Each scene shows the same named points in several views. A view is turned or mirrored, shifted and resized as a whole, has a little noise and may leave points out.

Scene 1
View 1
K_599: [ -2  -7  28 -27 -26  10 -16  11   6   2  15  39]
K_207: [ 19 -13  34 -38 -13  14 -41  -6  15   8  31  23]
K_252: [  2   6  36 -21   2  10  14  -9   4  17   2  29]
K_27: [  0   8  31 -16  -1  10  10  -7   5  16   2  34]
K_733: [ 10   9  40 -10  -9   6 -20 -15  10   6  22  26]
K_220: [ -1  16  20  10 -37   3 -40  10  15  -9  24  52]
K_623: [ -1  -7  30 -25 -22  11 -13   7   7   4  12  36]
K_722: [ -1   1  36 -21 -20   6 -11   2   3   3  17  31]
K_801: [  0   1  29 -18 -24   7 -18   4   7   1  17  37]
K_286: [-16  -8  33 -26 -39   2  -1  18  -5  -9  11  35]
K_533: [  0  -9  19 -21 -40  11 -45  18  13  -5  26  46]
K_90: [  0   4  24 -13 -19  12 -11   6  11   7  10  44]
View 2
K_722: [  1  17 -32  -6   3 -60 -40 -15  19  29   5   2]
K_90: [  0  17 -19 -13   5 -51 -39  -6   5  19  14  11]
K_252: [ 16  11 -21 -23  -7 -65 -41 -27  15  10 -18  19]
K_207: [  7   8 -30 -18  12 -31 -41 -13  15  71   1  -6]
K_533: [-13  21 -28  -3  21 -43 -40  12   6  47  40  -2]
K_220: [-21  15 -28  11  16 -40 -26  -5   0  20  29  -4]
K_27: [ 13  12 -21 -20  -6 -61 -41 -22  11   6 -12  18]
K_733: [ -2   4 -29  -6   5 -30 -28 -31   9  43  -9  -5]
K_801: [ -3  14 -27  -7   6 -52 -39  -8  11  30  13   5]
K_599: [  1  19 -28 -13   7 -61 -46  -1  18  33  18   5]
View 3
K_722: [ 13  -8 -22   0   7   7  11   7   2  11  19 -26]
K_733: [ 17 -12 -21   6   9   7   6  24  -2   2  27  -8]
K_801: [  8  -7 -28  -1  -2   6  -1   0  -3  10  20 -16]
K_252: [ 15 -26 -18   3   8 -12  30  29   8   0  19 -10]
K_27: [ 12 -25 -19   1   4 -13  26  25   7   1  17  -8]
K_533: [ -4  -7 -33  -1  -6   7  -7 -15  -8  11  19 -23]
K_220: [ 11  -6 -29  -9 -10   5 -14   1  -5  11  20  -5]
K_90: [  5 -18 -28   1  -5  -7  11   8   0   4  19 -11]
K_623: [  5 -15 -24   1   1  -2  15   4   1   7  15 -23]
K_286: [ 11  -8 -23 -17  -4   1  16 -13  10  22   6 -36]
View 4
K_286: [ -2 -52  -5  14  -5   0 -17  26  47  12   7 -37]
K_27: [-35 -12 -13  34   1   6   0  41  -2  17  28  -1]
K_252: [-35   0 -23  27  10  16  -6  50   3  15  20   6]
K_90: [-37 -24 -16  29  -4   0 -12  25  18  13   7  -8]
K_623: [-20 -25 -18  19  -5   2 -11  22  32  17   8 -10]
K_733: [-38  -5 -28  19  10  18 -27  40  25  10  -4   0]
K_599: [-21 -29 -13  18  -6  -2 -11  21  33  16   7 -13]
K_533: [-34 -39 -18  16 -14 -12 -24  -2  48  13 -16 -15]
K_220: [-50 -36 -17  30   0  -1 -38  21  34   5 -17 -19]
K_722: [-21 -22 -19  18   3  11 -17  35  31  13   6 -13]
K_207: [-22  -1 -38  -3  -5   7 -19  11  47  22 -12  14]
View 5
K_286: [ 37 -26  -1   0  12 -48  16 -35  12  28  23 -17]
K_801: [ 23 -19  -3  10   8 -27   1 -12  11   3  13  -4]
K_733: [ 22 -15   9   5  13  -8  -3   3  16 -18   9   1]
K_599: [ 26 -22  -3  11   2 -36   3 -12  17  12  15  -5]
K_252: [ 28 -43  11   6  -5 -23  13   6  41 -22   9   1]
K_27: [ 26 -44   5   8  -5 -24  15   7  35 -18   7  -1]
K_90: [ 19 -28 -12  13   1 -27   6  -6  15  -4   8   0]
K_623: [ 25 -23  -3  11   1 -36   2  -8  21   7  14  -3]
K_220: [ 14 -10 -20  12  17 -17   1 -20 -11  -3   8  -8]
K_533: [ 16  -1 -29  18  13 -39 -10 -29 -13  29  14  -7]
K_207: [ 26   8  14  15   6 -24 -27   6  22  11  13  10]
View 6
K_623: [ -5  -7  -1   3  -1 -11  -7   2   7  12  -9  -2]
K_207: [-16  -8 -11  15  -6  -9  -9  -6  -8   2  -5  17]
K_533: [-11   1  -7  -5   8 -12 -14 -11   7  10   2 -15]
K_252: [  6 -19   8  14 -15  -8  -1  14   4  13 -12  11]
K_801: [ -2  -9  -2   2  -1 -10  -7   0   8  13  -3  -2]
K_27: [  6 -19   9  13 -16  -7  -2  13   6  15 -10   6]
K_286: [  1  -5  -6 -12  10 -21 -12   3  20  20 -17  -6]
K_599: [ -5  -6  -1   1  -2 -13  -9   1   8  12 -11  -5]
K_733: [  1 -17  -5  10  -6  -4  -8  -1   3  10   4  14]
K_90: [ -4  -7   6   2  -6  -6  -6   0   6  13   1 -15]
K_722: [  0 -12  -3   2  -2 -11  -8   3   8  14  -6   6]
K_220: [  1 -10  -3  -5   5  -5 -13  -8  10  14  15  -7]

In a view up to two points have been moved. Name them for each view, in the order of its rows, or write none.
view 1: K_220, K_286
view 2: K_733
view 3: K_722, K_801
view 4: K_27, K_252
view 5: K_533
view 6: K_207, K_90
